Points, in no order, along strands that fork, close into loops and pass close to each other.
In the rows, 100 means zero.
Points whose rows are less than 110 apart are linked; no others are. Some points are linked to none.
Sen: [107 138  87  74 136 103  93 150 133 154 120  80  75 101 113 105 112  80
 117  73  66 121  96  99  98 123 112  98  77  95 109 101 107 149 118 119
 112  86  83 124  79  89 106  93  91 124 102  85 133  71]
nemug: [ 94  87  89  82 103 125  96 149 149  97 100  87 100 134 105 102 129  69
  98 106  94 112  91 124 104  84 103  71  56 103 108 115  79  76 162 115
  67  87  63 121  58  79 106 137 100  81  92  89  95  95]
vaz: [121  97  97 136  93  68 108  73  70 115  94 122 118  82 105 108  71 106
  91 110 116 102 104  78 112  71 108 134 139 104 112 100 103 109  70  97
  95  96 117  92 137 127  95  89 127 103  92 122 111 123]
bav: [ 87  60  99  76  79  82  82 120 110 108 131  88 146 137 100  76  89  90
  88 106  99 124  81 111 122  66 115  82  82  93 119 126  79  94 122 120
  89  95  72 112  94 106 104 110 111 108  83 113  94  95]
kugaf: [112 115 103 143  86 108 118  58  80  80  63 110  89  80  99  96  97 106
  89 107 101  81 124  81  90  67  76 117 136 106 102  89 105  91  96  97
  99  96 111 102 108  74 116 119 114  75 106 100  96 145]
nupar: [103 109  78  60  92  77 116 124 127 121  80 107  71 127  83 104  96 115
 115 141 103  51  81  99  91 117 112 103  87 128 106  95  60 111  80 124
  93  92 102  75 105 114  93  78 117 130  86  92 110  91]
Sesos: [117  82 124 139 111  80  92  98  98 112 118 108 119  73 109 110  76  94
  93  80  92 156 115  95 120  88 115 141 110  90  95  98 108 123  85  60
 120 107 104 115 134 122  95 102 106 107  89 116 102 105]
bamu: [102 105  94 110 105 130  74  93 106 108 128 115  93  73 100 110 104  93
  90  90  92 136 106 126  87 109  77  95  84  85 105  90  93 105  95  89
  87 114 111 115  96  91  92 103  70  99 126  71  93  93]
Dolol: [100 117 104 119  97 112 145 107  94 116 119 107  99 129 130 124 113  68
 119  92 125 139  90  82 102  61 125  85  95  75 125  93  98  84 142 107
  77  96  68 137  72  62 104 164  85  72  93  94 110 123]
dap: [124 101 103 111  84  95  95  87 109  87  79 122  76  92 118 103 103 132
 103 101 112  76  77 104 115 128  88  96 101 115 117  71 112  77  80 110
  89  76 106  80 123  88  90  92 101  78  85  98  85  78]
tozen: [101  98 121 154  76 128 102  82 104  55 105 125  98  94  98 104 101  98
 115 112  92 103  80 116  96  93  53  76  78  86 102  74  81  59 111  92
  53 101 101 100  99  62  88 131  85  69 107  75  89 115]
Ded: [ 97  79  93  88  79  93  95  64  51  78  97  90 119 112 102  87 101 108
  67  97 116  78  92 111 107  71  90  82 120  92 116 117 129  88 106 100
 111 102 100  98 103  90 118 111 109  61  84 117  79 122]
delo: [115 124  84  59 114 107  79 116 113 137 114 106  62  91 106  94 124 112
  96  78  83  90  86 120  87 154  92  88  92 103 112  83 132 129 100 115
 116  96 106 102  86  93  77  65  78 120 111  75 101  65]
Meka: [114  85 102  80 108  88 103 145 171 104  78  87  80 120 102 106 109  96
 118  98  64 100 109 111 102 129 112 119  63 127 105  99  76 115 106 108
 114  87  94  96 100 106  99  92 119 117 105  99 107  88]
Sado: [ 75  91  94 128  98 106 104 101  91 109 101 108 117  69  77 103  69  71
 108 154 101 127 132  83  85  71 108 106 100  92  92 122  37  83  56  89
  72 127 109 108 111 123  97  94 110 116 139  84 126 121]
Tilo: [104  98  85  49  96  85 109 109 103  94  79 111  63 120  90 100 107 144
 110 140 118  46  75 110 105 132 107  88  96 123  98  92  82  79  81 116
 101  97  98  68 114 119  82  75 122 115  65  97  82  81]
runu: [ 90  86 101 101 118  89 101  84  77  59  74 105 110 102  87  97  71 162
 127 136 132  65 109  88 131 110 118 114 100 129  82 105  85  35  68  68
 101  93 119  61 114 130 103  63 117 109  65 125  78  85]
kipi: [117 114 113  93 128  89  90 134 133 100  88  83  80  93 122 111 112 114
 116  50  76 125 109 109 121 174 102 121  83 108 110  89 131 123 103  91
 147  72 111 100 108  96  93  79  94 101 103 107 100  67]
dip: [129 106 122 138 119  83  85 119 114 131 129 113 122  73 125 116  79  90
 102  65 101 171  88  81 148  81 130 134 100  86  92  93 113 134  97  87
  90 104  84 112 123 116 104 123 106 110  65 113 110  86]
vafi: [106  81 103  90  99  61 120 133 163  90  55  88 124 135 103 100  96  97
 105  91 112  78  84  82 129  98 136 117  91 131 110 119 116 107 125 113
 110  66  81  76 105 107  95 101 132  98  72 147  93  80]
Mar: [ 90  51 112  78  94  95  94  85  88  52 120  73 121 103  87 101  92 104
  81  84  98 101 125 125 110 120  81 111  92 101  85 119 114  84 110  72
 139 101 107  86 111 108 110  84  99  68 104 114  71  96]
Nagez: [ 92 109  87 107  85 118 115  93 113  68  41 112  72  96  78  99  99 133
 132 139 118  31 111  83  92 105 100  89 109 150  78 100  69  61  94 130
  83  99 115  64  81  95 118 108 132  97  93 113  93 117]
migad: [ 90  58  98  48 109  74 115 110  95  88 117  58 139 133  69  97  74  86
  80 130  80  79 122 113  94  98 102 111  99 127  62 139  78  95  98  87
 121 118 104  80 112 133 102  72 108 123 109 125 107  98]
Zik: [ 97 128  94 123  99 117 109  76  79  99  80 110  78  73 100 107  97 105
  95 106  95  99 126  92  85  99  74 102 117 102  98  92 104 100  81  94
 110 111 129 104 106  91  99  92 100  81 130  83 102 119]
dus: [ 92  76 105  89 110 100  81  83  81  86 123 113  99  65  90 103  87 113
 103 104 117 112  98 108 121 126  85 100  96  91  84 105  96  83  58  73
  88 110 128  90 112 124  81  72  89 110 107  87  91  65]
pevid: [ 98 140  84  87 111  98 106 118 122 122  63 100  68 109  87 107 101 107
 125 109  83  81 121  94  85 138 104 119 107 136 103 100  72 127  74 119
 131  86 132  86  97 106 117  73 103 128 119  91 122 111]
seb: [104 132 115 162  98 119 130  57  68  84  73 116  85 101  99  99 105  89
  93 111  98  82 104  79  68  56  62  97 131  91 104  61 119  95 106  96
  79  98 108 122  87  60 106 132 101  70 108  80  98 156]
zuviv: [108  65 118 122 106  87  93  74  68 107 115  95 131  79  91 113  88  98
  79  89  97 147 128 100  96  84 104 143 123  80  92 108 104 106  82  39
 133 113 115 133 130 112 105  93 104  92 104 106  88 129]
det: [ 96  85  95  57 118  85 115 119 114  80  68  70 108 102  66 109  89 104
 114 102  92  78 146 116  82 132 103 137 100 142  66 117  80 108  97  85
 143 108 128  82 109 122 112  65 104 112 127 114 105 117]
Dop: [ 94  92 108 136  92 113  93 100 104 115 123 116 118  80  94 112  80  67
  95 120  90 145 121 101  75  65 103 115  87  86 102 104  49 107  79  93
  78 114  90 128 111 103  97 126  92 107 123  76 116 130]
ludo: [ 85 127 104 128  85 116 114  87  95  75  54 123  59  96  98  97 108 130
 123 136 111  47  92  87  89 110  77  72 101 125  88  73  85  56  86 124
  68  90 117  66  90  79 100 101 112  85 102  81  95 105]
zoz: [124 153 116 143 118 105 113 121 103 141 107 111  83  85 127 138  83  75
 118  74  87 108  69  52 104  88 130 116  94  74 102  65 118 146  88 151
  61  96  77  99  94  91 102 124  79 129  73  87 133  75]
sufod: [ 85 138  88  89 132 116 105 122 111 108  66 104  68  82  79 116  99 117
 134 116 102 107 122  93  92 159 111 118  97 124  81  93  65 107  64  90
 121 105 146  98  85 112  97  60  92 129 142  74 121  88]
Vode: [120  98 100  56 107  62  93  92  88 127 126 100 112 125 118  72  93  98
  84  83 122 105  82  91 110  96  99 101 122  71  91 111 152 131 114  88
 133  73  81  78 106 115  82  73  85 106  79 127 102  65]
buped: [ 95  93 110 145  80 114 121  92 147  64  51  96 105  90  99  92  93  82
 114  95  81  88 121  80  79  83 104 117 114 115  91 107  88 104 134 100
 104 102  73 111  98  69 121 142 108  79 112 117  99 147]
tafi: [127  81 107 127  85 110  76  78  74 112 134 131 107  63 116 110 109  90
  92  92 106 152  73  91 133  91 101 122 110  66  95  86 116 114  71 102
  54 107 124 101 113 127  85  96  82 146  81  92  99  84]
Mutu: [ 84  90 109 147  83 111 119 100 122  77  76 108 110  73  85 101  74  81
 121 132  81 108 138  90  95  89 102 120  93 112  82 102  46  77  84  89
  87 112 103  92 120  97 104 105 113  99 131  92 116 128]
dodi: [ 84  87  93  97  90  83  85  69  56 127 133 113 125  81  88  90  82  86
  82 120 112 112  95  87  93  71 100 103 125  68 102 122  86 113  64  98
  88 127 113 105 108 130  88  89 101 133 108  95 109 111]
zom: [ 92  87 103  57 122  73 115 109 102 112 106  84 125 110  67 105  72  95
 104 124  96  95 129 103  93 104 109 126 102 127  69 126  65 111  84  84
 131 113 112  76 123 133  98  51 100 131 119 113 117  99]
gam: [ 95  63 104  52  92  58  94 127 122 115 129  85 144 158  98  71  96  97
  81 105 102 109  74 106 125  83 108  87  79  86  89 122  99  99 131 109
  96  78  65 100  94 119  86  85 118 120  74 118  99  57]
vozi: [ 79 122  90 123 104 125  96  67  57  87  89 110  77  67  88  98 104 102
  93 124 111 101 118  91  92  90  61  78 111  84  88  99  89  71  70  80
  71 121 137  97  97 104  99  98 106  76 133  82  96 116]
Bar: [100  64 109  79  93  77  52  72  65 105 169  92 135 105 104  79 102 109
  87  82 115 153  78 113 110  84 107  88  99  52 108 125 116  94 105  80
  97 123 106 128  96 114  87 110  67 116  89  99  84 112]
nep: [110 108  93  73 123  76  92 118 127 154 155  90 119 104  91  87  90  67
  95  97  96 142 104 100 101  71 121 107  87  82  94 117  91 156 116 101
 108  93  70 114  98 107 105  94 101 133  94 102 126  83]
gulep: [ 83 136  92 110 119 125 100 100  90  91  81 103  67  60  88 111 107 115
  99  95 101 112 131 105  85 151  79  99 105 106  81  85 100 106  75  89
 113 121 145 101  91  96  90  66  85  98 154  70 104  95]
Kidis: [ 91  92  88  92  89  98  89  71  57 138 115  92 117 111  85  86  96  67
  71 111 107 114  99 102  75  48 114  81 117  73 134 117  85 108  97  87
 102 126  90 131  92  98 109 132  92 104 102  95 103 148]
Rami: [ 87 115 122 153  72 121 122  84 106  58  68 133  83  93  96  93 106 105
 120 120  91  60  84  95  86  94  60  79  93 101  91  68  95  72 105 115
  60  93 102  80  93  59  95 124  98  66 111  79  90 123]
rok: [ 90  71 118  85 107 110 103 102 120  49  76  82  78  81  80 102 103 139
 127 102 100  82 124 118 120 165  97 112  80 117  72  82  91  55  87  62
 117 104 121  73 106 108  97  70 112  80 104  96  76  77]
suvu: [125 149  88 124 107 105 101  81  87 146  95 116  77  72 117 123  88  77
  86  86  91 101  82  61 102  91 117 116 121  78 107  77 127 159  78 132
  93 102 107 102 100 102  93 100  84 137  85  84 127  87]
beri: [ 96 103  90  52 112 115 102 142 132 114  92  93  62 110  72 105 117  98
 103 120  63  84 114 138  68 142  86  80  65 117  94  91  58  98  97 105
  92 118 107 101  81 106  87  81 114 125 124  57 114  86]
gutu: [119  79 122  78  86  60  78  80  76 116 151 107 139 118 117  73  86 116
  82  90 120 123  76  85 119  88 105 113 138  61  84 116 140 124  87  92
 106  95  90  78 110 130  76  79  78 121  81 123  97  75]
sudas: [122 130  85  68 103  83  92  95  88 147 131 110  91  91 132  84 109  90
  88  77 121  99  63  83 119 101 110  98 121  66 102  90 164 143 115 115
 119  79  83  92  96  99  85  91  86 117  74 110 111  54]
subib: [ 98  83 109 100 112  97 112 111 123  68  69  60 109  84 100 103 109  97
  98  56  91 121 146 101  99 118 111 140 103 104  92 110 129 117 127  57
 168  94 101 114 114  91 123  97  96  70 110 127  90 117]
nosi: [ 91 102  94  85 111 111 113 121 125  95  80  70  94 102 107 101 114  82
  95  74  82 115 134 110  83 102 107 114 102 104 107 114 118 123 126  82
 148  97  92 121  99  82 123 104  96  83 114 108 100 113]
pul: [ 99 103 100 119 104 116 107 112 115 116 121 100 103 109 115 105  96  68
 102 100  95 140 105 103  82  67 113  97  82  89 121 100  75 109 119 102
  84  97  65 127  90  83 113 139  87  90 103  86 116 122]
kofo: [ 94  82  85 103  84  99 101  81 107  57  69  93 109  90  71 102  84 123
 110 116 117  24 118  97  97  94  99  93 118 154  67 124  87  66 107 121
 100 110 113  76  94 111 123 110 148  91  96 146  82 118]
tik: [115 123 108 137  91 127 115  95  98  77 109 124 101 115 134 112 121  96
 110  84 119 106  66 102  97  80  83  78  90  82 126  69 132  71 131 108
  56  87  71 122  85  53 103 140  74  52  84  87  96 110]
Lil: [ 91  82  89  43  98  72 119 112 108 105  92  76 128 145  95  84  97  80
  69  97 110  77  92 100 110  72 103  98 112 100  88 152 133 115 146 101
 131  82  80  96  90 111 110  84 112  95  88 143  96  87]
vev: [105 131  79  53 116 102  82  98  92 143 131 102  77  91 112  85 117  91
  82  77  99  95  80 109  87 115  96  86 106  80 112  91 149 149 114 109
 121  99  91 109  81  93  88  79  73 129  99  94 110  73]
ruzu: [115 130  95 103 130 106  95 132 122 142 125 102  85  91 140 110 111  95
 110  62  95 138  78  90 129 111 117 102  88  80 105  94 126 127 124 113
 101  90  80 114  93  83 101 110  83 106  83  96 111  60]
Pupu: [ 77  96  97  83  86 134  69  87  62  75 119 101  72 102  83  86 134 117
  79 103  98  62  70 144  90 118  72  31  84  93 101  85  98  53  91  97
  85 115 114  72 101  95  96 113 101  73 105  84  80  76]
geg: [ 88  63  94  56 102  81 107 102  83  68 108  69 121 143  80  97  85 115
  95 136  91  38 103 117 105 105 100  85 105 136  57 130  83  72  95 103
 108 116 104  74  99 140 102  81 125 120  86 130  97  80]
nom: [ 76  61 115  81 102 111  96  86  81  36 114  77 105  81  78 102 100 125
  95  94  97  85 123 136 118 149  75  94  84 104  68  98 106  55  94  65
 125 111 122  70 104 113 106  82 111  61 101  88  70  82]
rupif: [106 147 127 186 108 111 130 117 116  79  88 126  91 100 134 121  93  83
 152  75  80  97  75  82  77  94  84 109  88  85 104  45 124 106 117 122
  78  88  85 119 103  55 103 126  84  92  84  76 118 111]
doka: [ 98  84  99 100 108  80  96 108  97 148 141  93 135 103  94  89  87  70
  83 108  99 152 113  92  93  61 136 116 103  81 103 119  82 139 100  86
 116 115  72 132 115 114 107 106 103 122  96 106 118 121]
motat: [ 92  78 111  97 112  76  95  69  77  73 103 111 107  85  95 102  75 145
 118 113 131  89  96 100 136 134  96 110 103 102  84 100 100  50  53  67
  95  98 132  72 119 130  83  66 102  95  80 111  81  70]
Rele: [ 93  89  82  55  99  85 104  87  74  96  91  79 111 119  95  79  99  88
  70 102 107  73 108 113  88  75  93  87 116 103 101 131 133 116 126 100
 135 104  91  96  97 101 118  94 103  83  97 124  85 115]
Zuz: [ 97  59 108  71 111  93  76 101  91  87 141  80 122  94  95 101  89  96
  83  73  95 151 119 133 104 112  89 110  78  86  87 111 109  98 113  62
 132  99  98 113 109 109 101  90  76  83 105  99  81  92]
bez: [ 95 116 114 138  89 118 149 132 123  86  89 107 104 124 137 119 122  76
 132  79 118 122  86  71 118  75 123 107  98  90 108 102 103  92 164 120
  91  80  62 123  80  54 107 161  99  68  90 108 112 104]
nivu: [ 94 143 104 119 116 144 101  91  90 115 110 106  79  89 102 112 114  86
  85  82  79 125 114 116  60 105  87  92  91  92 113  82 118 117 111  89
 106 115 100 136  76  73  96 109  58  95 131  62 101 120]
nera: [ 86  78 108 123  78 123  63  88  77  87 141 120 116  84 101  97 108 106
 104 107 110 114  62  99 104  79  79  65  86  69 115 102  57  59  71 107
  23 129 114 107  98 109  83 129  85 112 104  66 106  87]
mok: [ 86 130  91  92  91 138 105  86  77 104  90 103  81 115  99  91 117  81
  72 103  94  75 102 117  60  76  87  64 102  97 127  90 112 111 121 107
  95 113  92 100  77  73 116 125  86  70 110  91  91 138]
botug: [ 70 118  87 113  98 126  98  81  58  80  72 113  75  88  84  86 106 120
 108 148 114  52  97 101  88  90  83  36  98 113  85  93  74  40  73 113
  60 109 122  67  81 105 103 106 119  84 101  80 104  91]
dol: [111  85 106 103  90  89 106 126 160  79  52  95  90 116 128  93 116 109
 113  77 103  87  86  92 127 121 118 102  90 118 113 101 125  90 125 114
 109  69  74  87 103  85 100 112 123  71  78 125  90  72]
doreb: [110 130  87  52 130  70 102 137 146 162 121  73  96 112  95  92 104  70
 106  92  84 115  96  99  96 100 117 111  80  96  94 112  98 158 122 107
 121  84  80 106  97 106 108  73 114 141  95  98 143  69]
goda: [ 94  92  98  98 113  98 114  92  84  72  67  76 105  71  66 111  93 112
 100  90 105  98 169 109  81 118  91 128 118 120  65 109  91 103  92  71
 160 112 141  89 114 109 117  69 102  91 137 107  92 130]
dule: [107  94 119 100 118  82 101 111 119  83  84  78  97  88  98 113 101 115
 110  56  89 122 132 114 107 151 102 137 100 108  90  96 121 116  95  72
 161  85 126  83 120 106 106  70  87  93 113 108  96  94]
lumiv: [ 90 111  92  88 110 117 118 150 147 118 106  85  90 128 114 104 118  59
 107 105  87 120 100 104  84  80 113  93  64 102 114 116  76 111 149 118
  89  88  62 126  71  73 118 132  95  95 108  87 123 104]
podut: [ 71  48 110 104  74 108  86 106  97  58 118  91 133 110  86  87  89 101
  93 121  85  91  98 125 113  87 102  83  85 104 100 122  60  59  91 101
  83 125  95 102 108 101 107 117 122  98 109 111  91  97]
lete: [111  65 115  84  92  76  74  55  44 100 149  92 135 102 105  87  95 117
  69  82 118 130  92  95 102  87  90 111 139  53  93 119 142 110  92  65
 121 114 105 112 111 127  90  88  75 103  88 111  85 103]
Nosit: [ 95  74 104  83  84  66 123 119 114  95  79  89 157 135 104  91  85  91
  80 100 121  86  87  79 127  60 127 103 111 115 103 142 121 108 139 120
 112  82  66  92 106 116 100  90 126  90  78 158  92  88]
meno: [105  55 119 134  74  72 104  79  70  66  94  87 164  96 102  98  81 114
  81 110 102  89 115  87 117  61 109 131 136 103 104 118 106  81 104  84
 112 114  94 110 118 111 114 109 132  78  92 155  71 138]
fop: [ 96  74  90 118  71  99  91  63  59  61  89  87 138  94  85  91  98 107
  79 111 106  65 112  96 105  54  94  93 132 109 107 122 103  78 105 105
 106 114 101 106  99  94 122 127 132  70  95 136  78 146]
nev: [110  84  94  89 109  97  82 100 114 119 130 117  92  74  95 104  91  96
 103 102  99 123  98 115 105 119  99 103  92  95  96  98  80 114  77 100
  88 106 106  92 110 118  83  87  90 122 109  84  98  70]
bevi: [108  68 107 117  80  60 114  94  95  82  81  95 156 111 109  94  70 106
  87 105 118  79 107  80 124  66 121 116 129 121 111 119 113 106 110 114
 107  91  84  85 120 118 106  96 132  85  85 165  84 117]
dev: [121 106  97 166 100  83 117  65  64 106  68 117  98  73  97 112  81 109
  96 117 121  98 125  65  99  62  85 135 148 101 101  90  89  86  72  87
  88 100 131 101 127 106 102  99 140  93 104 115 109 143]
vof: [104  99 111 145  89 110 128 106 141  77  66 103 108 103 125 103 101  81
 118  81  98 119 108  73 103  76 117 124 106 100 112  99 106 101 138  95
 103  88  64 115 100  66 116 144 105  73  96 121 109 121]
tini: [103  79  94  78 117 105  83  90  86 104 147  80 104 101 112  99 110  94
  86  68 112 157 112 129 116 103 101  92  83  69 110 108 132  89 130  60
 128  99  98 136  86  97 107 111  70  68  95  99  72 104]
guf: [120 145 129 169 114  97 112 129 129 115  96 116 100  91 132 136  76  74
 136  71  81 123  75  70 101  91 111 121  83  86 101  59  97 123 102 134
  61  87  78 109 105  85 102 134  88 107  72  84 129  89]
poto: [ 99 106 107 143  84 105 113  98 145  75  51 109  89  88  93 101  87  92
 131 115  76  81 124  87  87 102  96 116 105 130  89  99  67  95  99 112
  98  96  98  79 111  82 113 112 106  97 117  99 109 128]
fopa: [129  93 109 109 106  91  76  84  88 126 141 119 117  72 129 101  99  95
  89  75 104 156  75  88 140  86 117 117 106  71  91  89 136 141  97  93
  87  99  94 107 107 113  91 101  83 134  67 103 100  78]
sezop: [ 98  66  97  69 103  95  91 118 127 101 128 105  95 105  91  97  85 110
 110 124  96  98  94 124 107 118  99  90  74 106  96 101  57  82  78 101
  84 111  89  88 116 118  79  92 117 122  99  83  95  68]
rovi: [ 71  92  84  81  97 127 106 109 122  74  64  77  90  79  51  99 103  83
 106 115  77  65 148 120  68 105  94 100  95 143  54 122  64  89 108  94
 113 135 120  90  89 106 122 103 124 101 140 105 101 130]
vasad: [115 104 101 111  94 104 106 100 115  87  74 109  81  96 139  97 118 117
 100  77 101  87  75 100 111 114  94  97 100 107 128  76 144  95 116 112
 101  71  86  98 105  69 105 108 100  60  86 108  91  85]
Nogam: [109  86 105 117  71 127  81  92 104  65 113 107 109 116 116  96 115 108
  97  89 102 110  70 126 110  91  83  61  74  90 123  79 104  54 125 100
  62  87  81 111  86  63 102 144  80  53  91  88  85 105]
kevef: [ 77  70 100  80  58  67  76 110  81 111 151  92 158 137  89  64  84  99
  90 120 108  95  70  98 111  52 116  76 103  79 122 118  75 102 105 137
  76 119  83 100 103 108  92 103 117 124  87 110 117  96]
mez: [ 86  75  93  89  80 112  73 121 122  89 117  83 130 138  95  92 108  78
  89 110  93 121  88 124 109  72 109  61  65 100 120 121  66  72 137 116
  73 106  66 125  78  88 110 141 104  90  96 100  91 115]
Rinen: [ 89 157 100 128 109 130 104 109  99 124  84 122  50 100 106 112 115 112
 121 106  82  71  83  83  65 158  84  86  86 123  97  69 111 113  68 142
  82  93 120  99  76  92  76  71  80 122 131  58 109  93]
Neb: [117 108 105  68 114 112  91 132 132 113  97 101  51  98 102 106 127 136
 115  85  76  94 101 124  89 186  97  96  74 112 100  71  94 106  89 107
 108  96 111 102  88 106  67  66  89 119 110  68  94  63]
lub: [ 84 117  92  75  96 135 102 107 109  94  73  80  74 105  97  91 126  84
  81  90  76  82 125 122  63  98  90  83  96 115 107 104 115 118 122 102
 123 109  98 106  73  77 121 112  95  73 125  96  92 130]
kabo: [105 102  92 101 102 118  76  60  57 145 126 109 104  89  85 105 109  65
  73 101 110 140 104  92  74  65 111  86 116  62 122 100  95 115  87  75
  96 126 100 148  83 106  96 129  67 124 110  75 100 133]
pote: [100  82 103  78  99  67  95  88  73 136 141  95 144 103  78  84  77  82
  76 120 100 117 110  91  88  68 112 115 126  82  92 129  93 134  86  88
 120 114  91 106 119 132  96  74 100 131 108 114 111 116]
bina: [110 107  88 116  98  81 117  87  86 129  86 105 112  96 112  94  81  84
  89  98 110  96 101  79 100  59 120 119 129  94 126 101 104 134  89 104
 113  94  87 103 120 105 114 107 113  94  84 112 117 117]
leb: [122 141 104 129  98 107 100  86  99 101  80 133  54  81 120 115 114 136
 108  96 110  73  63  82 106 142  84 100 103 120 102  61 124  81  70 123
  73  81 122  85 113  89  79  80  85  94  95  81  96  77]
rema: [ 74  87  99  89  89 126  58  79  55  83 141 108  98  87  85  91 117 108
  89 102 109  94  68 128 104 101  72  49  84  70 108 104  78  64  69  91
  67 132 119  95  95 110  83 109  87 108 106  76  95  73]
roson: [ 77  90  84  83  71  80  81  77  51 120 136  97 135 117  79  70  88  86
  76 122 107  89  82  98  86  47 105  75 123  72 127 120  81 105  90 119
  90 125  97 100 101 117 103 113 105 120  96 102 112 128]
Gofim: [ 96 152  88 122 109 130  94  89  88 103  80 129  46  71 109 119 120 123
 110 121 115  87  81  67  94 154  86  90  98 115  84  68 114  96  62 116
  66 103 137  91  83 102  70  64  74 119 120  66 102  69]
fas: [112 137  84  87 109  77 105  95 106 153 106 100  90  92 101  96  85  78
  97  95  98  97  93  76  93  92 122 110 124  97 112 101 110 157  87 121
 125  91  97  89 112 110 100  84  99 131  91 102 129  97]
Muk: [ 99  64  93  83  94  79 102  80  74  54  95  80 126 122  82 104  84 133
  98 115 121  29 111 104 112  99  97  96 118 147  67 133 103  66 104 113
 115 103 107  63  99 129 111  87 130 102  82 159  79  94]
kodu: [ 94 133 109 129 101 140 101  68  64 116 103 106  79 107  91 107 116  75
  83 100  97 117 113 106  53  72  81  71  97  82 123  79 108  99 110  76
  93 120 106 136  73  69  98 130  61  81 123  73  91 149]
tudag: [109 150  79  78 120  88  96 102 109 148  96 107  71  97  83 108  92  95
 110 100  88  91  95  83  96 134 118 116 112 113 100  93  95 155  73 125
 129  91 124  84 101 113  91  60  92 155 104  90 131  89]
pozi: [103 134  96  96 102 108 116 122 114 109  56  93  65 120 138  89 136 109
 109  80  88  53  83  87  98 133 104  85 108 120 127  87 151 110 110 139
 110  65  89  96  83  76 111  97 105  82  97 104 105  91]
Nagu: [ 95 112  92  71 109 100 114 111 102  77  47  95  70 109  77 104 117 153
 131  98 113  45 125 100  97 151  99 124 106 149  86 100  97  92  91  98
 132  86 140  63  96 110 121  69 117 117 101 121  79 111]
gevi: [100  78  99  61 112  68 105 148 157 129 107  88 118 140 107  87 119  98
  97  96 106 115  74 109 136  89 120  99  65  97 100 114  97 102 144 107
  92  65  69  99  95 108  86  95 125 109  69 112 101  45]
fule: [ 64 127  80 100  98 130  93  88  57 102  86 105  81  96  74  96 104  85
  86 136 103  70 116 116  71  80  75  54  97 102  95 105  72  85  80 113
  83 123 123  80  91 101 104 107 108  88 133  83 106 116]
Feli: [108  96 118 100 102 119 102 122 140  75  79 101  54  91  99 104 123 142
 129  99  77  91 110 123 102 170  88  95  76 115  94  74  82  71  92  89
 104  99 107  89 102  93  82  86 102  91 119  73  84  76]
vuf: [116  80 108 124  82 120  70  75  79  89 138 128 110  66 114 108 111 105
  93  92 117 133  58 100 116  88  74  92 100  63 110  93  99  79  74  96
  31 110 123 116 107 108  87 111  83 114  95  79  94  93]
kore: [ 98  77 109 102 116  84 109  74  50  92 103  86 126  80  75 112  86 110
  74  96 110 115 156 103  86  93  92 137 132  90  73 113 103 100  84  52
 148 121 125 107 120 117 107  74  97  83 123 109  86 125]
Muv: [134 132  94 122 104 121  97  76  80 112 118 125  92  81 140 110 109  92
  84  71 112 113  60  83 111  99  98 100 118  78 119  68 150 115 102 108
  62  89  93 122 104  87  93 113  77 102  73  94 100  82]
num: [ 97  90  92  80  99  97 112 132 155 107  87 102  81 116  87 112  90 107
 125 137  89  92 101 105 101 122 117 114  74 133 100  95  39  94  80 103
  90 106  95  81 109 115  87  84 125 130 102  87 110  87]
vibit: [106 137 116 159  94 118 137  83  94  71  80 117  90 108 123 105 108  88
 114  85  97  90  87  82  84  73  74  99 111  85 119  60 136  94 128 100
  80  88  81 126  91  48 109 135  86  68  91  91 102 132]
nati: [109  94 110  83 126  89 105 156 164  98  70  72  83 117 119 100 123 103
 124  61  67 117 115 107 118 148 113 123  71 114 107 112 116 113 119  93
 138  67  97 105  97  93 105  95 112 104 103 118 100  72]
sude: [111  91  91  87 124  97  88 140 134 130 127 102 101 111 132  95 117 104
 107  77 110 133  74 110 136 103 109  93  75  88 111 101 110 102 142 111
  88  67  71 110  91  94  91 112  94  84  85  93  95  56]
bil: [ 83 102  79  91  59 102 114 104  83 109 106 106 127 134  92  93  99  70
  94 115 114  93  77  95  91  40 115  71 102  83 145 101  88 103 117 145
  53  95  55 109  85  84 112 139 103  79  84  94 121 120]
beda: [103 151  99 113  96 112 111 115 113 113  56 106  56 118 118  97 124 123
 121  91  69  57  97  90  81 159  92  91 101 131 115  75 122 110  79 140
 104  66 112  94  86  85 106  83  94 106 109  88 103 107]
Rokot: [108  90  93  78 105 110  62  69  60 119 153  95 108  82  98  99 116  88
  76  77 112 158 101 124  99  92  99  84  98  53 112 102 119 108 108  68
 106 120 109 135  85 108  92 116  51 111 104  84  83 114]
lan: [ 98  87  97  70 110  89 109 102  93  67  71 101  83 123  92 103  92 164
 117 129 129  45  91 105 121 132 115 109  99 141  84 101  83  53  82  91
 112  94 104  57 115 131  93  75 123 113  61 122  74  80]

A piece is two or more points that can be reached from each other along the links. Count, over all rows, the pieces, the separate loops (a circle has one, a figure eight two, a Y none), the forks (points with three links) and the tips (points with one).
pieces -> 4
loops -> 10
forks -> 13
tips -> 1

A fork is a point with three links, a tip a point with one. Leave the first point through the second and follow the links. Name the first fork or tip that comes.
Neb / delo -> Rokot
zom / det -> Pupu
Dolol / bez -> pul
goda / det -> ludo
dodi / pote -> bav
